Points on a hilly landscape, in no order, each with its height.
A ball rolls from a point to the lowest of its 4 nearest points, and stops where none of them is lower. Distance is the straight distance between rows; heights are no part of it.
(152) height 4.67: [132 123 146 115 126 124 111 148 185 139  91  82  58  98 141  94]
(208) height 4.68: [155 114 142 128 111 128 109 148 138 158 155 122 114 122 120 123]
(558) height 6.44: [179  97 171 116 157 120  88 139 134 178 152 103  99 116  73 162]
(357) height 2.21: [199 150 124 110 115 144 131 172 100 174 210 172 129 141  84 162]
(228) height 2.67: [ 72  90 137 110 166  92 140  78 132 120  64 126 163 134 129 165]
(468) height 3.00: [170 157 150 115 161 132 130 106 101 149 156 198 155 155 117 187]
(303) height 5.71: [161 103 190 124 159 115  78 126 127 170 145 116 112 125  73 179]
(539) height 0.82: [ 93 157  84 174  86 145 157 128  96  66 129 113 139 126 146  93]
(460) height 1.22: [ 49 108  70  97 153 111 178 111 134  90  61 108 156 143 143 120]
(143) height 0.85: [144 120 120 141  97 135 116 159 152 151 147 102  94 102 127  93]
(89) height 3.51: [ 95 144 122 134 104 135 136 145 172  98  97  66  68 110 152  68]
(253) height 5.46: [119  99 179 120 161 115  90 110 162 146  93  98 107 111 126 141]
(34) height 6.33: [168 101 166 119 145 123  89 138 121 162 153 126 124 123  96 150]
(19) height 5.66: [185 113 136 122 110 129 105 178 130 174 185 112 101 107  74 133]
(297) height 4.07: [171 127 159 110 152 123 111 127 107 155 158 163 142 150 111 169]
(344) height 2.62: [175 166 122 120 128 150 135 139 100 150 188 189 147 153 124 158]
(487) height 1.17: [183 144 112 142  71 145 132 188  98 156 217 140 113 122  85 124]
(603) height 4.52: [ 91 135 135  99 140 122 130 130 186 111  64  67  75 106 156  85]
(266) height 3.66: [107 129 119 136 111 139 126 140 162 112 102  78  82 109 148  76]
(30) height 2.49: [104 150 111 187  74 143 147 149 119  76 139  93  98 117 139  70]
(175) height 6.17: [148 102 174 114 146 110  83 139 186 164  99  81  64 106 115 122]
(70) height 4.29: [109 102 181 124 166 104 100  85 133 131 102 132 147 130 122 176]
(581) height 4.26: [110 160  80 149 108 143 164 120  98  88 136 164 172 150 160 120]
(160) height 2.46: [111 130 120 117 157 117 151  90 113 126 105 165 186 144 150 154]
(169) height 3.60: [183 126 130 125 112 140 111 159 106 165 182 140 128 124 105 133]
(453) height 5.42: [131 107 153 123 154 125 112 110 119 143 121 138 142 131 136 140]
(247) height 4.11: [166 106 137 128 119 123 100 157 154 167 144 103  93 104 111 113]
(408) height 2.92: [133 137 121 116 149 129 144  95 119 123 128 186 180 149 149 161]
(66) height 5.20: [156 117 186 122 165 118  79 113 110 161 139 136 142 138  85 198]
(576) height 2.61: [185 179 124 115 151 156 142 145  92 146 195 211 137 171 106 185]
(248) height 4.01: [ 74 146  53 143 106 131 182 123  98  60 106 139 175 148 147 103]
(372) height 2.18: [132 140 115 166  66 143 119 163 141 120 148  99  85 107 133  79]
(355) height 4.78: [102 136 140  99 137 132 131 141 203 106  56  58  45  95 158  90]
(396) height 4.85: [125 121 203 128 161 100  70  99 109 135 120 137 151 136  86 212]
(270) height 2.98: [ 77 140  77 137 110 130 162 121 110  76 105 123 153 135 150  88]
(174) height 6.07: [125  93 166 123 149 114 104 114 163 147  96  97  97 109 126 123]
(291) height 3.70: [129 133 118 118 134 131 139 110 114 125 135 164 165 142 154 130]
(249) height 3.55: [137 125 164 117 163 117 122  92 111 143 126 164 160 149 119 183]
(218) height 6.51: [165  91 179 125 153 112  73 133 160 178 124  90  83 108  74 149]
(478) height 3.05: [160 165 111 147  93 161 140 153  97 133 183 169 148 139 144 124]
(587) height 1.74: [ 73 113  83 106 153 110 165  94 114  96  76 140 183 144 148 137]
(499) height 1.78: [ 76  99 111 106 159 106 163  94 133 112  74 128 165 132 147 127]
(112) height 4.43: [103 168  63 146 113 136 182 112  94  79 114 180 197 155 148 120]
(606) height 1.61: [110 148  78 120 133 131 171 104 105 101 112 177 190 155 153 132]
(544) height 2.39: [144 135 119 163  68 140 122 168 124 136 179 108  97 113 120  93]
(147) height 3.44: [144 147 110 120 133 140 146 111 111 127 141 189 168 153 155 147]
(197) height 3.04: [117 144  99 161  85 140 145 136 103 106 159 132 144 130 155  95]
(123) height 4.51: [ 96 122 102 131 117 130 141 120 125 106 119 117 138 121 157  94]
(20) height 2.71: [132 149 106 189  67 149 138 145 104 108 171 127 117 119 132  92]
(317) height 2.66: [ 81  97 140 106 163 113 130  90 142 121  75 116 137 122 149 129]
(586) height 3.12: [ 93 141 101 144  97 135 144 142 143  88 106  84  95 115 148  69]
(555) height 4.06: [ 74 109 117 105 142 123 143 117 162 100  75  90  97 111 152  84]

For each start below, name every point that the ball comes to, in order.
(355) | (89), (586), (30), (539)
(66) | (297), (468), (576), (357), (487)
(20) | (372), (143)
(478) | (344), (357), (487)

Call two points neighbours if one is among the 4 nearest of the other. Go from one point of each pair to the other, from neighbour to neighbour, staying as low as possible. Name the highest point that can't be avoided.
(143), (606) | (270)
(143), (487) | (544)
(606), (460) | (587)
(487), (539) | (30)

For each start below, name the point where the ball stops.
(396) | (487)
(19) | (487)
(453) | (487)
(317) | (460)
(218) | (487)
